Points on a hilly landscape, in no order, each with its height.
A ball rolls from a point to whichever of its 2 nearest points has the largest drop for the distance, and stops where none of them is lower. Distance is the straight distance between rows; heights are no part of it.
Q54: [-23  -4  24  -8  21  35  14   1 -15   8 -41   5  -2  -9  10   5  -3  -1
  -9 -19 -19  45  34 -23]  height 259
Q598: [ 11  -3   7  -1  24  47  16   2  69  30   1 -54 -21  15  27   2   7  36
   8  -1  18   2 -26 -56]  height 649
Q400: [ 19  38  33  24 -20   5  -8 -37 -34 -22 -10   5 -20 -16  -7  26  12  13
 -10  17  -8  28  -8  34]  height 362
Q135: [  2 -16 -12  12   1 -21  29  19 -27  -3 -45   7  38  -6 -23  34 -18 -16
 -18 -21 -26  37  53 -26]  height 56
Q259: [ -1  -8 -20 -53 -55   8 -19  13   0  -6  27  -2 -23 -42   8 -39  15 -40
 -15  30 -20 -21  17  58]  height 178
Q216: [ -3  39  24  19  30  16 -16 -54 -34 -27  18 -10 -20   4   8 -29  -8 -17
  11  -1   5 -10 -36  49]  height 872
Q670: [ 38 -35 -20  -7 -46  -6  -3  35  -1  12  31 -26  19 -11  20   3   8  10
   3  47   2 -32  -2 -11]  height 741
Q480: [ 28  21 -29  38 -25 -33  -3  10 -15 -13   8  -6  -9  13  -7  28 -23 -16
  21 -20   7  30  33 -14]  height 511
Q345: [  3 -14 -13  27 -47 -38  -1   7   8   1  28  30  51  -4 -27  20  -5  54
  -2  14   0 -19 -17   6]  height 620
Q81: [  6  15 -14 -12  11  42  -8 -18  81  27  18 -19 -40   1  26  -1   3  30
  17  13  19 -25 -31 -27]  height 718
Q531: [-13 -23 -25 -33  17 -13 -12  26  34  -2  25   8 -23  45  35 -23  28 -29
   1   2  22 -57  -7 -16]  height 436
Q450: [-38 -16 -18  14   6   1 -10   0 -15 -17 -29  46  35  15  12   1  -5 -34
 -24  14  13 -31 -22   4]  height 762
Q439: [ 20  29  23  22   0   8  -4  -9 -16  -4  -2 -15 -39   9   5  23  23  -1
  -2  -8  12  36  -1   2]  height 444
Q310: [  8 -26 -65 -33   2   8 -44  -2  34  16  26  -1 -19  -4  22 -30   3 -11
  27  47   3 -82  -7  -1]  height 366
Q784: [ 22  -1 -19  10  10  37 -33   1  12   7  15 -24 -26   5  46   1 -18 -22
  20  13  21 -21 -21 -23]  height 337
Q30: [-17 -28   7 -40 -17   8   7   4  -3  15  33  -8  30 -47 -10 -41 -35  15
  13   3 -20 -20   4  39]  height 664
Q721: [ -7 -30 -28  14   3 -27  23  22 -24 -20 -30  16  77   8 -10  22 -33 -21
 -20   1 -10   2  25 -20]  height 155
Q252: [  8  10 -20   9   1  -3 -21  28  55  -7   9 -10 -46  59  26  21  44   7
 -11 -13  16  -3  -7 -45]  height 576
Q998: [ 16  31  35  40  27  16  -8 -50 -67 -34 -15 -14  -9   5   2 -13  -3 -37
  -2  13   5  -8 -36  50]  height 891
Q586: [-36  -5   0   3 -11  -6  -1 -21 -14 -21 -21  59  39 -10 -14   4 -12 -17
 -32  12   2 -27 -25  35]  height 735
Q147: [ 18  26  24  18   6  12   6  -1  23  14  -6 -32 -44  31  -3  28  40  28
  -4 -16  18  40 -13 -27]  height 520
Q260: [ -9 -18  44 -28  29  20  10  15   2  29   7 -24 -19  18  17 -22  40   7
 -10   8  29 -15 -30  -4]  height 526
Q410: [ -1   4  22 -11 -34 -10 -13 -17  -3   2  39  20  -3 -14  -7 -17  23  21
  -6  34  17 -36 -49  54]  height 646
Q506: [ 22  30 -36  32  -8 -51  -6   5  15  -6   9  -2  -8  34 -22  32  12  18
  25 -35   3  28  25 -39]  height 583
Q783: [  4 -18 -40 -47 -41  25 -28  11  10  10  20  -4 -16 -50  17 -24  -4 -13
   1  41 -24 -24  20  23]  height 295
Q199: [-20 -32   1 -26  41 -13  12  24  10  10  17  -8  19  44  27 -38  10 -12
   6 -10  27 -45 -13 -23]  height 331
Q941: [-14  23 -15  11  21  10  -3  -8  25 -11  -4  11 -27  10  14   5 -17  -1
  26 -35   4  27  30 -34]  height 591
Q515: [-25  -9  -1  -7 -36  -7 -12 -18  -3 -11   9  49  35 -26 -17 -10  -7   4
 -18  29  -1 -46 -35  55]  height 704
Q218: [ -3  -5  23 -13 -12   9   3  -3 -26   7  26 -25  12 -47 -15 -33 -51   1
  17 -16 -16  19  10  52]  height 624
Q80: [  9 -19  15 -50 -24  21 -15  11  -1  18  -5   2 -30 -17  24  -5  53  -8
 -32  54   1 -26 -20  26]  height 507
Q336: [  3  31  10  10  -6 -48  22  -6 -31 -23 -46  39 -10  25 -50  22  36 -34
 -23 -12  -7  32  17  19]  height 710
Q263: [-17 -36   4 -60   5   3  17  14  11  32  17 -12  20 -29  15 -30  -2  20
   6   8 -11 -28  12   7]  height 711
Q667: [ 23  34   6  14   3 -27  14  -1   6  15  -8 -18 -19  -2 -49  33  17  49
  12 -43 -22  68  24 -18]  height 714
Q82: [ 16 -24  -8  35 -46   3  -8   7 -36 -14 -11   5  56 -30 -17  16 -59 -12
 -14  22 -13  -3   5  22]  height 321
Q678: [ -4 -12 -32 -13 -47  27 -24   1   5  -6  17  24   7 -59  13  -5 -28   1
  -5  30 -30  -7  20  26]  height 327
Q257: [-26  32  -6  10  19 -28  13 -12 -13 -26 -38  54 -26  32 -23  14  33 -45
  -7 -27  -3  38  36  -2]  height 670
Q776: [ 32  31 -37  30  -4 -34  -3  12  29   1  -2 -34 -14  24 -28  31  14  49
  17 -43  -7  50  15 -53]  height 645
Q247: [-44   0  39   1  45  14  11 -30 -26   0 -30  31  21 -14 -18 -18 -13   5
   1 -20  -3   6  -8  16]  height 364
Q55: [ 38  13 -12  47 -39 -26  -1   6 -25  -3  -4  -3  11 -13 -31  43 -19   6
   9  -9  -9  31  18  -4]  height 450
Q912: [ 32 -10  19  45 -35 -11   6  -1 -45   1 -12   0  33 -36 -50  26 -49   8
   1   2 -23  22  13  19]  height 381
Q578: [  5 -31 -20  -2  -3 -44  30  42 -27 -18 -11 -18  64  22  -5   8 -24 -45
 -16  -5  14  -4  35  -9]  height 222
Q476: [ 18  39  19  19  11 -52  25 -22 -26  -8 -30  37 -20  -1 -74  26  29  -8
  -4 -25 -33  53  15   4]  height 753
Q585: [ 31 -17 -11  29 -69 -15  -5  24  -6   3  35  -4  30 -15 -10   0 -14  18
   9  37   3 -29 -11  10]  height 686
Q950: [-31 -14 -44  13  26   4 -10  13   7 -21 -23  32  22  31  39  -1  -3 -40
  -1  -1  12 -26   7 -41]  height 795
Q190: [ 12 -23   2   9  21 -43  32  32 -19  -1  14 -32  46  24  -6  -9 -21 -11
  16 -25  16   1  23 -30]  height 297
Q762: [ -6  18  18  -8   8  20  13 -24   5  12  33 -18 -14 -36  -6 -17 -45  25
  33 -26  -5  28  11  29]  height 585
Q703: [ 13  -4  42 -25 -15  13 -10  -5 -18   5  22  -8 -23 -13  10 -11  40   8
 -22  38  12 -26 -46  47]  height 581
Q552: [-15 -17  13 -17   8  13   7  22   1  16 -26   0   6   9  20  10  31   6
 -22   2  -7  19  10 -33]  height 343
Q610: [-29  20 -19   8  19 -10   2 -12  -1 -24 -21  40 -14  14   7   1  -6 -33
   9 -36  -2  26  40 -11]  height 633
Q672: [ -9  22  12  -6  12  12 -12 -23 -18 -22  19  -5 -24  -1  15 -30  -3 -33
   6 -10  12   1 -16  37]  height 852
Q65: [ -1  24  -4  -3  12  22   5 -14  37   5  28 -25 -20  -6  14 -13 -29  16
  40 -24  12  13  11 -10]  height 528
Q812: [ 13 -31  -8 -38 -33 -19   1  42  -4   9  32 -19   0   6  20 -21  20 -23
  -9  23  16 -33   1  10]  height 786
Q62: [  4 -12  31  -8  31  40  13  11  18  36   1 -43 -12   9  31 -10  13  16
   9   4  25   1 -25 -36]  height 589
Q467: [ 31  31  54  25  -7 -10   8 -39 -54 -18 -30   0  -9 -26 -38  25  -7   1
 -11   7 -25  34   4  49]  height 289
Q313: [-15 -31   2 -42  -1  25  -9  27   5  13 -26   8 -11   6  36   4  57 -11
 -39  38  -2 -16   1 -27]  height 424
Q645: [-27 -18  19 -11  19 -12  12  12  -2  17   2   5  23  24   6 -18  21   3
  -8   2  27 -33 -36  -9]  height 432
Q855: [-39   8  14   8  43  11  11 -26  13  13 -11  32  11   1 -10  -6 -11  39
  12 -25   3   8 -11 -14]  height 445
Q472: [ 18  40  30   3  22 -19  26  -8 -19   9 -27  -1 -34  -1 -47  19  28  10
   5 -29 -21  70  27  -5]  height 758
Q839: [-25 -19  15 -13   3   5  19   9 -23   3 -42  19  19 -27  -8  16 -23  -6
 -25 -17 -31  39  43   7]  height 173
Q714: [-28   1  49   4  40   0  15 -36 -51 -17 -40  14  25 -10 -28 -24 -19 -28
 -12  -9  -4   3 -17  47]  height 298
Q391: [ -4  -6 -30  -7  10   8 -25  22  56  -6  13  13 -44  53  42   9  37 -15
  -5   9  15 -36  -9 -36]  height 515
Q690: [-13  12   2  30 -14 -43   6 -11  -2   0  10  37  26   0 -49  16 -20  40
  10 -20  -4   3  -6  16]  height 557
Q321: [  8  13  62  13   9   6  11 -47 -64 -28 -44   5  10 -27 -36   3 -18 -14
 -26   9 -26  14 -13  60]  height 215
Q824: [ 27  -2 -28  20   1  -1  -9  12  14  -2  16 -31   9  18  39  12 -23   0
  22 -11  16  -6  11 -49]  height 433
Q498: [ 17 -20 -38  -5   9  21 -32   3  26  12  17 -16  -3   2  42  -6  -5   0
  17  38  14 -56 -23 -32]  height 201
Q327: [ 20  -6  -2  23  20 -18  11  12  -4   7  24 -35  22  22   9  -3 -29   6
  36 -21  22 -10   1 -39]  height 367
Q956: [  7  11 -20  24   8  31 -20  16  74   1 -21 -33 -39  53  25  26  39  27
 -11 -12   5  25  -7 -73]  height 638
Q785: [ -7  14 -14 -31  24  45  -9 -25  70  18  31 -20 -57  -2  27 -31   5   7
  23  15  15 -35 -34   3]  height 768
Q554: [  0  37 -11  22  13  22  -9   4  53   2 -32 -22 -53  44 -10  23  55  32
 -10 -31  -2  64   7 -56]  height 597
Q638: [-22  15  10  23  21 -15   7 -34   1   5   4  38  21 -16 -41  14 -35  48
  21 -30 -14  17  -4   5]  height 510
Q186: [-19   8  -2 -39  21  36 -22 -19  17   4  26 -11 -31 -18  24 -39   2  -9
   9   3   1 -19 -22  27]  height 818
Q805: [ -4 -29 -35  -2 -44  16 -17   8 -15 -15   7  20  43 -49  -2 -11 -62 -12
 -15  12 -34 -13  17  30]  height 256
Q428: [ -7 -51  -1 -59   4 -25  33  45  -1   8  11 -16  41  -3  20 -23  12 -11
 -19  15  -1 -29  23  -3]  height 752

Where does a ball stop that starts at each point below?
Q476 | Q65
Q263 | Q65
Q472 | Q805
Q812 | Q321
Q672 | Q199
Q147 | Q321
Q638 | Q321
Q956 | Q199

Call two points neighbours if one is among the 2 nearest of the other. Go from one point of each pair to the other, from neighbour to neighbour, staying as low as possible. Name the highest point that can't be avoided.
Q259, Q65 | Q472
Q199, Q321 | Q956
Q135, Q498 | Q824
Q259, Q805 | Q678

For each start below, name every point that the ball comes to, in order.
Q216 | Q672, Q186, Q785, Q81, Q598, Q62, Q260, Q645, Q199
Q554 | Q147, Q439, Q400, Q467, Q321
Q410 | Q703, Q80, Q313, Q552, Q54, Q839, Q135
Q327 | Q190, Q578, Q721, Q135
